Points on a hilly landscape, in no order, each with its height.
From any point a ball rolls to the lowest of the 2 points nearest to it. It stops when none of these is lower. Distance is the straight distance between rows; heights are no part of it.
k359: [113,78,155,136,152,128,116,133,146,161,125,128,115,156,130,139,161,90,122,147,130,127,144,149,101,111,110,161,143,144,137,125,147,136,164,142,178,162,90,131,143,106,111,141,178,123,148,135,115,109,148,133,160,102,100,116,111,152,117,133,144,140,157,129,128,126,153,113,112,130,120,101,141,110,112,146]  height 1.32
k152: [143,93,138,138,126,151,126,136,147,147,139,143,111,154,145,119,152,80,111,118,143,122,142,154,111,118,119,104,154,143,128,134,93,141,140,125,167,161,123,136,136,110,128,118,160,148,186,143,118,116,149,99,126,98,118,122,95,157,134,124,114,101,184,157,135,123,153,121,119,141,89,94,120,131,113,114]  height 2.87
k948: [60,134,148,148,159,130,139,113,137,194,142,138,117,159,125,141,122,92,116,126,132,101,149,101,112,95,114,141,148,130,130,138,166,145,163,124,148,148,99,121,131,154,127,147,142,162,164,120,118,115,124,126,169,99,122,136,119,127,103,134,146,129,136,96,132,133,134,128,115,145,104,136,152,106,115,152]  height 7.01
k868: [91,136,135,124,139,144,119,144,142,154,155,152,138,147,138,142,163,107,103,111,144,131,133,97,131,110,165,96,123,156,130,119,106,142,124,114,138,135,137,124,135,145,103,131,131,169,135,141,125,119,107,106,127,130,150,132,136,128,154,137,157,80,120,133,181,138,91,143,126,121,93,144,128,124,127,112]  height 5.83
k519: [71,176,142,147,145,123,150,101,107,161,128,126,125,108,125,125,86,117,121,137,126,96,136,73,110,119,111,150,141,119,139,141,156,128,144,115,115,128,115,115,127,150,153,126,103,155,140,130,121,108,129,126,145,119,131,148,119,115,109,108,148,121,95,112,96,108,110,127,127,149,134,143,142,128,130,155]  height 6.89
k123: [181,119,129,114,91,126,126,119,114,94,102,117,141,93,127,140,122,159,113,128,111,138,102,154,140,147,115,139,128,106,131,122,120,112,113,131,128,115,137,133,104,120,134,126,109,93,109,125,142,143,138,131,85,119,134,126,118,129,139,117,116,154,122,138,101,118,140,128,136,123,132,109,125,129,158,128]  height 4.05
k453: [100,109,140,141,165,130,115,142,145,121,125,100,111,166,126,106,134,85,161,120,108,128,136,140,124,77,131,135,126,163,104,95,137,152,134,127,152,153,109,121,140,115,126,149,175,134,126,128,100,119,97,138,163,122,141,111,130,152,125,123,140,120,115,156,175,165,144,118,102,127,143,152,126,101,91,106]  height 3.74
k908: [166,133,107,122,110,158,109,139,121,99,104,97,110,103,130,114,104,162,141,107,101,141,118,151,143,127,111,113,117,108,113,117,105,128,100,125,88,100,158,120,84,100,166,97,103,123,131,136,133,130,118,130,86,155,123,129,106,170,142,132,87,119,102,145,136,103,130,118,156,99,177,136,140,120,117,91]  height 5.09
k532: [145,134,124,151,103,145,171,123,116,118,150,132,90,134,133,107,99,117,144,123,156,122,139,124,140,139,124,97,114,106,110,136,111,130,121,136,98,111,144,116,126,133,161,82,119,152,154,125,150,142,151,102,134,130,115,136,109,126,117,141,102,130,187,104,116,109,126,123,141,128,137,114,128,159,134,130]  height 1.47
k627: [154,140,127,138,97,165,151,139,116,110,142,125,91,121,145,107,94,118,130,118,140,125,138,152,133,120,100,92,123,116,108,129,93,136,107,127,106,120,150,136,119,111,175,90,118,157,166,135,141,134,161,115,99,127,143,136,93,165,145,130,80,101,179,138,131,101,133,112,156,132,138,115,127,138,121,99]  height 3.08
k996: [149,118,122,113,101,127,126,150,134,122,140,162,155,147,142,129,171,119,103,116,154,124,122,129,133,135,167,100,128,145,135,137,107,116,119,120,155,139,148,153,149,155,99,138,130,135,128,137,138,142,123,109,117,117,141,124,156,92,153,132,131,111,143,117,142,147,121,154,124,146,83,117,110,146,135,133]  height 6.08
k642: [161,135,122,147,83,159,167,137,122,115,155,144,89,136,141,107,112,112,132,117,154,126,142,135,135,133,115,76,118,122,107,125,91,129,111,137,112,122,149,128,123,135,167,79,122,166,183,138,148,133,168,100,112,123,128,147,96,148,132,145,83,104,211,128,120,100,129,111,150,137,122,106,123,158,129,113]  height 2.39
k381: [123,141,126,114,115,134,130,141,136,126,142,149,146,140,137,121,148,112,112,106,140,123,126,112,131,120,153,99,122,148,130,130,102,132,107,111,136,133,146,140,150,150,115,131,124,162,135,141,132,136,123,118,121,132,147,131,143,109,150,118,130,86,132,130,151,148,110,145,126,132,88,133,104,135,122,113]  height 5.95
k594: [214,83,100,103,99,140,118,147,152,95,138,128,118,146,123,135,163,152,140,129,132,148,136,163,172,152,141,100,104,119,122,127,104,123,120,157,135,134,135,148,130,111,111,105,127,87,114,135,165,170,132,105,119,150,106,112,136,141,138,175,91,159,157,127,119,147,135,132,139,112,114,96,135,162,131,104]  height 4.31
k261: [143,98,115,126,148,121,118,125,152,135,142,120,103,159,106,142,145,123,152,145,144,132,139,140,150,144,127,124,113,115,126,131,126,140,152,159,122,139,112,133,141,120,105,108,145,98,120,123,138,137,122,120,161,151,95,113,129,122,107,170,119,157,145,104,132,146,132,134,129,114,139,113,136,156,118,133]  height 4.29
k100: [142,124,92,120,120,129,152,120,134,122,168,151,115,139,110,130,145,143,142,106,160,139,145,99,157,150,166,99,101,105,119,142,102,124,123,139,92,117,155,126,122,160,117,86,89,142,142,109,156,142,109,90,136,168,114,127,128,87,119,182,125,128,144,91,141,132,101,149,132,106,113,123,135,194,134,133]  height 3.28
k182: [165,105,109,97,107,151,96,146,136,118,141,148,138,115,130,133,148,159,116,111,138,157,119,144,144,130,145,107,109,127,132,138,75,129,101,121,120,131,171,139,112,109,122,102,94,130,137,143,145,121,108,89,79,171,136,132,108,139,159,145,125,105,99,163,155,114,94,143,145,98,117,117,106,134,133,101]  height 4.95
k348: [130,114,141,123,141,117,124,121,133,133,96,92,126,116,121,144,122,135,153,151,93,135,120,146,107,127,102,169,150,134,125,124,162,114,134,142,147,146,81,120,129,105,120,158,155,83,119,118,112,114,146,157,149,122,114,109,129,141,122,116,128,167,125,143,117,138,161,110,131,127,156,123,130,105,124,140]  height 2.30
k769: [116,111,148,132,150,119,129,125,137,124,104,87,112,147,117,131,123,117,179,151,83,132,138,154,112,106,110,156,145,149,113,117,155,121,135,143,141,152,78,119,140,108,119,162,171,91,118,118,102,128,129,158,166,134,111,109,138,139,124,129,124,172,127,139,132,152,169,105,132,129,169,139,130,104,105,128]  height 2.86
k803: [141,138,133,122,123,113,127,129,120,112,119,125,144,109,131,133,120,141,123,126,124,125,111,130,120,138,122,136,132,115,143,137,117,122,124,133,126,120,136,126,127,119,135,130,118,113,117,116,131,129,131,132,114,131,135,131,126,117,134,108,129,131,118,135,113,124,130,136,129,131,127,130,123,128,148,140]  height 3.65
k496: [109,145,123,120,154,102,129,124,121,124,126,139,156,147,127,143,121,129,154,128,126,114,123,104,136,123,161,135,123,130,132,122,164,133,131,118,126,126,124,121,149,151,104,158,140,119,86,119,131,144,98,147,170,142,142,111,171,82,118,131,154,139,94,91,146,169,122,148,115,125,135,164,130,129,115,139]  height 2.77
k448: [102,105,116,141,169,146,108,143,164,150,157,129,105,144,109,123,166,101,136,109,143,148,150,110,145,98,161,96,99,144,108,111,105,144,126,135,133,131,132,130,117,139,104,113,134,147,131,137,118,109,91,104,148,142,127,110,127,142,136,168,136,94,122,131,169,152,102,140,116,104,128,135,130,126,105,94]  height 5.59
k324: [128,155,127,135,99,131,157,123,123,126,140,150,137,129,144,125,126,124,107,118,154,108,116,118,129,144,144,114,133,123,133,149,117,120,126,123,118,129,145,143,143,157,126,116,114,153,145,133,143,136,142,112,119,119,135,133,127,90,134,115,119,119,155,110,104,128,119,146,126,148,100,122,122,143,144,145]  height 2.25
k871: [138,125,133,110,129,124,108,139,130,96,114,118,146,134,137,127,135,120,133,105,118,128,130,145,139,125,141,122,127,143,128,109,121,143,105,118,144,128,135,128,146,110,120,156,152,130,107,138,119,134,111,135,115,132,152,112,143,126,142,104,129,106,98,150,158,156,128,132,129,125,123,151,104,109,119,105]  height 4.39
k294: [125,143,124,160,144,149,136,122,117,109,117,89,93,120,124,103,79,125,178,124,102,117,132,144,133,116,100,125,118,126,102,128,141,137,119,137,105,111,118,117,105,116,176,115,128,110,136,123,117,140,131,152,156,145,126,131,115,154,114,131,92,146,138,131,134,123,140,103,135,118,196,147,151,120,114,113]  height 5.62
k467: [137,79,153,130,139,141,107,144,149,147,133,137,106,156,139,132,169,88,110,128,135,130,138,159,109,125,112,129,148,153,137,120,100,132,159,137,168,155,103,133,144,107,115,130,173,126,158,132,117,108,151,121,135,109,102,125,97,166,133,135,126,118,171,154,138,121,148,123,118,133,99,89,135,127,125,116]  height 2.27
k663: [174,89,108,108,134,142,94,151,152,109,129,112,112,129,115,130,161,135,134,113,122,153,139,154,146,129,132,99,114,123,129,113,96,133,118,138,127,132,141,139,117,100,111,106,130,104,119,141,136,140,116,116,119,161,117,119,120,157,143,157,112,127,130,148,150,137,130,135,140,97,131,120,120,136,114,102]  height 4.28
k198: [87,142,131,125,155,102,143,130,124,162,140,151,162,141,130,150,141,128,123,138,140,118,129,89,128,124,154,141,123,121,138,136,174,135,145,113,125,124,116,131,137,159,99,148,128,136,93,120,143,132,102,131,172,114,124,117,170,85,120,143,162,138,97,84,145,148,101,151,121,134,100,162,140,129,136,151]  height 2.32
k934: [161,132,135,116,94,119,157,124,126,109,119,132,131,126,142,129,120,137,127,143,133,123,116,152,122,150,118,133,149,122,123,147,140,114,117,134,141,137,125,144,143,136,134,145,151,115,136,127,136,154,158,146,121,105,129,127,131,109,130,107,106,156,172,121,103,139,162,118,125,141,118,117,113,124,137,148]  height 2.33
k306: [103,144,133,166,152,138,146,118,113,131,128,96,97,123,123,106,71,113,164,139,107,103,144,128,116,112,89,134,131,131,110,121,149,129,131,142,110,118,106,121,109,121,172,124,132,132,147,119,113,120,148,139,165,137,128,135,114,143,104,118,105,135,136,127,116,128,149,105,130,123,177,137,140,122,116,132]  height 5.78
k368: [211,95,105,123,90,136,134,132,143,106,131,112,100,145,112,130,150,153,148,153,132,143,131,170,169,157,128,123,121,112,115,130,127,121,133,161,123,130,126,144,121,110,110,101,137,83,121,130,156,160,136,115,127,136,95,113,127,141,123,159,88,179,176,121,114,142,147,122,137,127,122,98,143,159,138,123]  height 3.95
k476: [138,116,124,135,124,110,129,118,116,152,120,132,154,71,110,152,141,163,86,143,128,147,109,119,113,155,113,172,129,98,152,150,124,106,156,126,128,118,132,115,120,110,111,127,84,110,106,116,134,89,139,115,98,121,118,136,112,126,125,116,180,136,83,136,80,91,112,136,121,121,127,102,124,141,169,152]  height 6.59
k408: [69,167,147,137,132,111,121,106,108,160,116,153,162,113,134,126,116,136,72,131,122,129,130,83,90,130,121,139,159,148,154,140,136,125,147,101,131,127,120,114,118,140,125,151,109,169,147,130,105,107,134,148,91,87,153,157,119,139,114,97,159,82,96,150,127,91,113,138,117,168,90,142,123,99,144,148]  height 3.73
k806: [140,113,105,109,130,156,97,147,139,129,161,152,132,117,122,134,169,143,107,103,153,160,139,110,146,125,162,94,100,140,133,134,79,134,109,124,126,131,159,142,124,127,110,106,102,145,140,137,133,112,102,85,103,155,130,120,128,135,153,159,137,85,117,156,165,127,93,151,134,94,108,126,117,145,120,106]  height 5.19
k554: [119,101,106,119,154,158,86,156,148,136,150,136,127,136,103,133,173,126,125,98,145,159,139,113,138,101,162,90,93,157,118,114,87,147,103,116,123,132,161,130,122,121,112,105,116,148,128,152,127,110,92,106,116,156,145,115,136,148,149,162,140,85,102,153,180,147,100,140,122,96,127,140,121,124,95,83]  height 5.41
k155: [93,127,134,160,163,143,130,106,126,171,118,90,100,104,112,126,101,127,138,155,110,121,140,117,115,113,80,159,136,111,126,136,151,118,151,153,112,138,96,120,115,113,148,123,122,113,154,103,116,90,163,123,152,126,103,130,109,159,93,124,132,145,108,136,94,96,136,102,128,123,172,117,154,125,132,150]  height 6.02
k713: [70,163,139,137,142,106,120,108,105,173,118,146,161,108,124,143,117,136,81,141,126,121,130,77,97,124,133,148,154,134,163,134,158,123,153,108,130,122,119,117,123,148,113,159,111,151,110,123,119,113,125,148,117,97,139,148,137,124,120,103,178,103,83,119,116,108,102,143,114,157,91,146,137,105,144,161]  height 3.45
k927: [110,109,147,153,145,165,120,137,145,155,154,132,102,141,129,112,138,84,121,109,138,134,153,132,118,106,113,101,131,146,117,126,97,143,139,135,144,148,117,135,126,120,137,115,151,168,168,142,106,99,136,111,126,116,123,133,88,161,130,130,123,92,158,147,147,129,131,115,118,119,112,116,122,128,100,100]  height 3.44
k906: [160,82,125,110,149,147,89,158,155,113,116,109,106,139,120,121,176,120,128,107,115,151,125,170,130,112,120,116,120,143,125,101,102,140,119,140,140,144,121,139,126,83,118,126,152,113,117,144,117,116,117,117,116,143,123,121,116,169,149,134,115,115,123,171,164,138,130,125,130,102,134,121,114,114,109,89]  height 3.84
k156: [181,123,114,107,73,127,117,126,120,84,112,129,146,99,136,129,122,174,116,121,104,143,103,155,138,141,128,126,119,99,135,119,100,115,102,135,121,101,162,131,101,113,157,116,88,123,121,130,151,144,120,123,63,141,146,131,117,144,152,114,106,125,104,144,103,110,126,127,144,124,135,120,121,120,145,115]  height 4.38
k758: [100,148,124,151,138,140,143,102,106,176,128,114,114,68,120,123,105,153,109,152,133,122,127,85,124,144,96,168,131,92,134,147,136,116,158,113,94,126,130,112,110,120,148,121,77,134,134,104,128,80,150,110,129,123,117,148,104,131,109,120,157,126,90,128,78,63,109,123,136,128,150,122,141,137,166,155]  height 6.75
k725: [107,177,145,124,111,86,154,109,108,82,97,117,165,101,137,124,80,141,146,146,110,114,114,118,108,128,122,149,145,131,129,128,165,120,93,106,129,115,127,124,126,149,145,171,130,100,95,121,112,155,127,183,123,122,151,143,159,98,133,86,126,153,115,114,104,150,152,111,122,151,145,152,102,110,109,147]  height 3.93
k478: [157,105,107,128,139,126,131,124,144,129,154,129,99,137,106,132,148,145,157,135,151,143,136,127,160,155,149,121,100,94,125,140,115,128,146,155,102,114,122,128,125,124,112,80,117,96,117,124,154,144,130,114,149,160,94,118,116,122,98,183,119,156,146,101,119,130,122,132,132,105,139,112,138,172,134,139]  height 3.99
k747: [82,146,138,158,164,131,140,103,119,155,114,100,107,114,117,122,81,121,151,152,102,105,147,115,107,107,89,164,138,119,120,131,163,120,144,145,123,130,91,119,117,125,158,136,126,121,148,112,102,105,156,134,171,122,115,134,117,146,98,113,124,146,120,124,96,120,146,114,123,132,169,132,146,115,112,146]  height 5.92
k463: [91,157,140,120,130,133,108,117,113,123,118,134,137,105,135,114,108,134,94,110,118,138,118,101,109,117,114,131,148,140,135,123,105,132,128,108,116,119,137,122,116,118,155,134,99,153,148,135,99,105,131,138,82,117,150,158,105,151,141,86,139,79,85,167,132,98,109,114,130,138,121,141,120,101,133,113]  height 4.35
k26: [76,188,129,133,116,95,173,97,109,138,118,154,144,133,146,118,99,113,112,132,134,95,138,101,113,133,124,139,155,127,132,158,163,123,128,91,132,123,133,132,146,173,138,136,120,160,147,141,120,137,128,150,133,98,147,163,144,76,119,102,128,133,165,94,92,115,116,137,117,182,98,135,118,120,116,168]  height 4.69
k681: [128,135,143,128,120,121,150,123,120,124,129,142,140,150,137,123,127,101,131,128,142,113,130,138,128,140,131,128,144,131,126,147,137,123,124,121,147,142,125,138,156,149,129,136,148,139,137,126,127,142,145,134,147,113,139,126,136,93,130,109,122,135,166,118,115,141,145,135,114,147,107,132,122,129,122,146]  height 1.31
k740: [115,94,128,125,163,129,103,138,152,162,150,134,110,154,115,142,159,112,131,137,145,136,140,122,145,116,144,131,113,128,136,125,129,134,149,140,138,130,113,130,134,136,96,122,137,122,115,116,133,119,109,111,170,135,98,115,134,123,121,170,147,124,128,103,154,131,118,146,115,114,130,119,138,139,125,130]  height 4.36
k805: [90,105,143,139,165,148,106,136,148,159,140,135,105,144,128,123,135,98,123,118,133,129,139,121,120,104,117,128,126,148,133,127,116,146,152,129,144,140,116,121,126,116,121,123,146,150,150,134,111,96,131,121,141,125,123,124,103,157,127,129,143,94,131,147,164,124,124,120,116,124,124,121,135,113,122,106]  height 3.82
k220: [142,129,124,141,131,148,129,131,121,105,108,94,99,110,124,117,94,146,151,121,102,127,124,158,134,136,99,120,119,109,119,128,124,131,118,140,99,116,131,120,101,106,163,105,124,112,136,126,117,134,131,142,118,145,124,131,109,158,124,133,91,136,131,138,125,118,136,108,147,113,183,134,150,119,134,106]  height 5.40
k73: [142,129,118,122,112,128,154,126,128,138,156,148,125,135,126,137,146,130,122,128,161,135,124,112,146,155,148,118,113,103,128,156,114,124,143,132,112,125,137,133,143,154,115,99,99,142,143,124,150,140,130,92,133,137,115,124,132,89,119,149,135,127,153,101,123,126,104,149,130,126,103,116,131,170,148,144]  height 2.85
k119: [82,146,143,133,148,109,125,137,121,152,133,149,168,145,139,146,146,116,99,129,135,113,131,97,121,119,158,132,142,149,149,119,166,127,138,116,151,131,115,120,141,154,92,167,148,149,105,129,135,133,107,146,139,114,134,133,165,98,126,120,165,114,100,102,152,143,106,152,112,144,91,152,130,106,143,151]  height 2.72
k589: [188,119,118,102,104,102,142,135,120,79,120,121,149,133,132,137,127,142,165,141,128,129,111,153,159,150,148,125,124,128,110,125,150,114,107,139,124,127,135,144,146,138,109,152,155,85,92,117,142,186,123,141,135,140,140,124,162,91,131,138,109,188,144,116,114,170,161,137,126,132,138,123,124,139,132,126]  height 5.49
k212: [149,94,124,107,136,89,93,145,135,124,129,148,169,131,124,153,172,146,105,138,142,150,99,132,120,138,153,150,124,132,159,117,142,124,139,131,157,119,127,129,141,131,81,155,148,101,78,117,127,126,113,135,133,123,121,110,160,109,138,134,169,152,112,121,133,134,121,148,120,118,114,115,113,126,136,139]  height 6.33
k353: [125,136,116,145,109,139,174,122,118,129,164,150,102,138,129,115,117,113,135,119,180,115,135,107,135,146,136,108,116,103,116,149,117,121,126,137,100,114,139,131,131,166,143,92,100,164,161,123,147,130,132,85,149,140,118,141,124,87,108,152,115,126,173,94,126,117,106,130,140,134,114,113,134,183,136,150]  height 2.31
k384: [73,165,147,127,126,120,109,104,111,139,108,152,160,108,142,117,117,124,72,127,112,130,127,97,90,122,106,135,163,159,142,127,118,129,136,100,129,127,132,120,119,122,140,145,113,159,159,136,95,98,132,150,77,87,146,167,111,161,122,77,152,75,96,167,135,93,130,111,122,162,94,134,113,98,128,138]  height 4.01
k720: [139,117,118,116,121,94,109,112,120,134,107,130,169,87,113,146,145,168,97,140,121,147,102,128,104,144,125,160,125,111,154,134,128,115,140,126,126,113,129,121,120,120,105,138,102,96,97,118,126,97,124,139,87,119,127,127,129,126,139,112,183,139,70,134,102,107,120,134,118,114,129,110,121,132,167,147]  height 6.52
k898: [151,152,132,159,90,137,177,124,111,110,136,122,84,141,135,122,82,138,163,137,151,109,125,137,143,149,114,109,115,102,102,130,137,123,121,141,92,102,137,126,123,137,172,81,118,131,143,125,157,159,157,115,142,128,110,137,120,129,108,141,89,157,194,93,97,110,133,113,145,133,151,111,147,166,131,139]  height 2.26
k784: [107,191,130,133,101,94,172,104,104,113,110,142,147,109,141,112,77,136,131,146,127,107,124,124,105,139,113,149,151,127,127,145,160,101,100,100,123,113,136,129,135,159,147,152,119,123,114,134,129,141,150,173,114,109,149,148,150,85,126,83,121,152,141,104,81,123,148,119,122,161,120,143,97,113,121,167]  height 4.26
k153: [105,143,135,125,136,106,126,112,113,158,121,152,160,118,135,144,141,134,93,133,137,127,117,104,108,137,141,150,142,131,155,147,155,119,144,118,145,119,119,127,129,145,99,144,125,138,110,124,124,115,122,135,126,102,133,134,136,104,127,111,162,124,107,114,115,121,119,148,114,145,96,133,126,122,150,164]  height 3.13
k629: [116,142,140,116,125,126,114,132,115,101,114,133,151,141,150,116,130,106,110,106,125,120,125,139,114,122,135,118,134,152,136,122,122,139,113,109,150,135,134,134,139,121,135,154,145,142,126,140,111,130,133,135,106,115,155,134,133,132,140,88,123,98,118,150,137,145,136,118,126,148,100,142,100,101,118,115]  height 4.70
k823: [163,102,110,112,130,161,96,148,144,120,130,120,114,115,115,122,148,143,130,103,128,159,125,146,145,120,132,96,99,120,120,120,90,135,104,125,109,125,156,139,106,99,128,96,106,127,130,138,137,120,113,99,89,164,131,120,111,157,151,140,110,109,112,160,153,123,111,135,139,88,139,127,121,120,112,85]  height 4.65
k472: [203,118,110,127,74,150,142,137,125,95,121,116,112,132,121,123,111,160,159,141,124,133,136,169,172,152,123,113,118,109,111,124,131,125,124,153,124,124,144,134,120,103,145,98,133,98,120,128,150,169,132,132,124,137,116,119,129,149,122,146,68,170,187,112,115,133,145,110,149,126,149,107,162,158,131,102]  height 3.46
k550: [139,109,118,109,144,90,99,123,131,142,118,140,167,102,114,156,157,158,109,143,121,142,102,123,118,130,138,171,121,121,159,128,140,126,142,130,134,106,123,121,131,122,90,154,129,83,78,110,127,101,123,143,130,125,113,117,146,118,123,133,178,154,72,128,120,126,119,138,126,116,133,125,129,126,150,143]  height 6.43
k224: [80,163,126,152,152,136,149,100,107,174,141,113,120,102,113,121,85,130,129,146,125,102,145,71,125,121,106,159,129,95,136,137,153,119,142,122,92,118,122,116,116,140,153,121,81,144,129,107,118,97,135,120,158,129,118,148,120,127,91,121,143,123,80,121,99,87,102,121,134,136,154,145,158,128,144,151]  height 6.83
k963: [178,129,105,101,92,139,111,122,114,88,116,124,137,94,126,125,106,183,141,110,89,145,112,151,150,138,131,113,104,104,118,123,99,125,87,117,90,89,184,127,90,110,165,97,89,125,125,136,152,147,104,124,55,160,144,133,113,149,157,132,95,123,74,149,125,98,129,128,160,99,167,135,133,113,125,93]  height 4.75
k900: [125,136,118,133,127,131,123,113,107,165,130,124,130,72,121,132,124,165,92,149,124,146,107,92,126,155,109,171,134,87,135,143,111,110,158,120,98,117,148,101,106,107,131,121,61,127,126,104,134,85,135,114,95,134,116,147,100,127,120,120,167,124,75,139,74,71,102,130,131,112,143,119,134,142,180,150]  height 6.67
k637: [155,130,143,126,120,126,141,120,120,106,108,107,124,121,127,131,112,139,141,149,114,122,119,156,117,146,110,150,145,132,125,127,146,120,127,140,131,138,109,125,127,122,142,143,154,97,122,118,126,138,156,154,126,124,124,125,125,131,134,105,101,168,159,128,103,133,164,113,131,127,145,126,133,120,132,139]  height 3.02
k258: [122,156,126,112,134,103,136,126,116,103,120,122,152,125,136,130,102,139,157,128,115,108,116,115,130,129,141,138,124,123,130,128,144,133,113,115,118,125,135,123,137,141,138,144,125,119,95,122,125,155,114,154,140,138,151,115,159,87,121,115,134,147,103,110,126,158,134,136,121,128,143,159,121,120,133,133]  height 3.20
k338: [65,159,144,154,151,131,145,109,120,170,136,139,126,144,138,131,98,106,120,135,131,104,149,91,105,109,115,131,144,125,132,144,163,135,154,121,130,134,119,122,131,146,139,134,126,162,161,129,115,115,130,134,148,111,128,135,122,119,112,119,135,116,127,112,119,120,124,128,118,157,114,134,143,113,123,157]  height 6.95
k882: [184,142,120,140,74,140,169,130,122,103,132,118,98,137,128,113,94,148,162,139,146,118,131,162,151,145,112,109,119,108,101,128,138,122,121,137,106,115,135,125,129,126,159,99,130,110,143,129,145,166,150,122,143,122,115,126,135,132,117,143,72,159,203,100,100,128,145,101,144,131,140,105,150,162,129,126]  height 2.84
k774: [157,132,122,110,112,140,126,144,126,84,128,117,145,142,140,109,124,122,144,111,116,118,122,153,149,121,140,94,118,134,113,114,114,139,88,123,131,129,154,141,139,123,140,133,131,130,116,145,138,161,120,121,115,139,156,118,147,125,148,121,99,110,132,136,145,158,144,123,142,115,129,141,111,122,113,97]  height 4.74
k566: [88,195,126,132,115,112,176,105,110,128,127,157,140,130,149,125,102,112,121,124,142,85,133,91,119,137,139,114,141,130,126,149,147,127,121,104,109,125,138,136,142,187,128,135,104,178,137,136,133,139,124,143,131,114,149,152,140,68,130,108,131,112,146,87,111,123,102,141,122,169,95,153,123,141,123,162]  height 4.86
k16: [101,133,144,127,160,128,114,139,135,120,128,109,126,149,138,114,131,106,144,113,120,118,128,130,126,103,146,125,127,162,121,110,132,148,126,128,144,137,116,127,147,122,128,146,150,141,124,137,106,127,107,141,151,127,143,113,142,128,127,116,142,114,109,136,161,154,135,124,108,121,138,157,123,107,116,110]  height 4.04
k830: [144,89,135,107,139,129,80,147,145,113,100,113,132,130,125,135,160,124,119,119,106,147,112,164,125,117,116,142,132,151,136,99,118,135,122,136,154,138,103,132,124,90,108,152,168,96,112,141,106,114,127,140,115,128,119,112,126,162,146,124,139,124,99,170,154,132,132,118,135,117,144,119,116,104,125,104]  height 3.31
k297: [171,91,122,102,118,103,105,148,144,118,137,151,149,146,136,148,179,131,102,131,151,138,110,144,132,139,167,129,121,143,147,131,114,121,129,131,165,138,126,143,150,139,78,148,148,110,97,122,141,146,123,119,126,127,127,113,160,109,145,144,142,137,139,125,136,141,116,159,125,123,101,114,112,140,141,135]  height 6.22
k265: [121,154,131,116,119,99,127,116,109,93,107,117,169,117,132,125,114,139,135,129,121,121,103,124,117,134,141,140,125,133,137,121,147,121,109,114,131,115,136,123,137,144,127,170,131,103,84,121,118,145,118,164,117,122,150,130,154,96,132,93,139,141,100,124,123,154,139,132,122,138,128,148,103,106,122,136]  height 3.56
k226: [174,133,118,109,109,131,137,145,123,71,117,109,129,134,134,114,108,136,159,119,114,118,132,164,153,135,129,98,123,129,110,108,126,137,94,131,121,131,143,134,121,123,143,135,139,111,113,136,138,169,115,139,115,146,144,122,143,132,141,131,86,149,150,122,139,158,156,123,145,112,143,138,132,128,121,95]  height 5.00
k724: [102,154,146,121,124,132,118,117,108,123,107,119,140,103,128,122,111,136,109,122,109,128,110,117,102,135,110,139,136,131,141,125,125,125,123,123,126,113,129,121,123,124,144,137,109,132,127,130,118,108,133,150,93,114,138,137,115,135,132,89,145,106,82,150,118,114,124,118,131,138,134,137,120,110,143,130]  height 4.06
k607: [120,90,149,117,151,128,91,150,135,130,105,123,130,141,130,136,167,109,123,132,105,143,119,158,109,109,120,161,144,161,139,102,141,134,136,139,170,151,92,124,136,98,107,160,176,112,122,129,106,108,126,145,134,116,122,116,133,155,139,115,154,136,117,161,146,136,145,116,120,127,135,129,126,100,120,114]  height 2.80
k269: [115,99,139,146,167,121,114,139,153,126,114,97,110,165,121,116,132,96,178,138,102,124,133,148,127,93,130,150,123,149,103,108,142,133,140,138,150,152,99,124,137,110,117,148,179,108,115,125,104,130,106,148,187,139,125,98,136,146,115,145,132,142,125,134,160,161,146,124,118,115,166,145,131,106,101,112]  height 3.37
k491: [79,103,139,138,165,117,98,138,157,187,149,139,116,150,123,148,154,106,109,130,135,135,134,109,124,106,133,139,128,140,142,112,132,135,154,134,138,131,104,123,131,126,107,128,132,142,125,116,118,104,115,129,164,128,119,113,125,140,119,153,158,107,103,128,150,125,107,127,123,118,119,126,145,114,136,131]  height 4.13
k479: [163,126,104,125,108,141,144,132,146,112,152,128,107,136,112,123,121,150,159,117,154,142,133,121,164,160,144,104,95,95,113,143,115,126,132,140,84,111,143,117,122,135,128,81,100,116,132,122,168,157,126,96,138,169,102,127,129,112,104,175,115,151,142,103,129,128,111,136,136,105,142,117,142,183,132,133]  height 3.67
k35: [94,182,132,141,115,99,173,98,111,138,112,148,145,107,141,126,91,133,115,145,127,110,134,103,103,141,106,156,141,122,136,157,159,111,118,98,127,121,132,134,135,152,153,138,105,145,128,135,125,130,150,144,121,106,134,158,135,95,118,98,137,144,142,102,80,107,135,130,122,169,120,138,111,124,129,177]  height 4.49
k429: [106,94,148,127,151,118,103,142,137,149,114,132,145,147,139,139,163,94,111,140,114,135,134,153,96,112,115,156,158,168,146,108,151,134,151,126,184,155,89,123,146,112,101,165,185,121,140,136,106,112,142,151,151,94,118,117,131,147,126,114,152,143,135,156,142,133,159,126,110,143,118,125,120,97,109,139]  height 2.20
k783: [68,113,128,154,161,141,121,137,151,173,167,142,102,143,109,137,153,101,112,105,150,138,150,91,142,97,160,99,118,146,115,119,113,142,140,133,127,131,124,126,122,153,117,113,122,172,139,131,131,97,99,103,144,127,133,124,122,135,137,159,147,83,123,119,174,141,97,136,114,113,119,137,141,119,118,108]  height 5.70
k352: [194,112,112,107,90,126,127,138,131,67,109,106,141,134,130,133,121,150,160,140,98,130,121,177,151,137,137,119,137,127,118,105,137,117,111,142,136,140,138,136,134,126,120,153,158,95,102,133,138,181,123,147,121,141,134,113,156,129,138,135,80,167,157,133,137,163,165,121,137,136,144,123,126,129,126,94]  height 5.25

For each start below, name the point where the ball stops.
k594 | k532
k491 | k359
k900 | k359
k463 | k198
k16 | k348
k220 | k803
k26 | k198

Call two points neighbours if one is among the 2 nearest of the other. Go from one point of each pair to the other, from neighbour to neighbour, staying as low as possible. Name the highest point that can't be avoided.
k348 and k359 | k594
k198 and k803 | k463
k681 and k348 | k637
k681 and k532 | k73
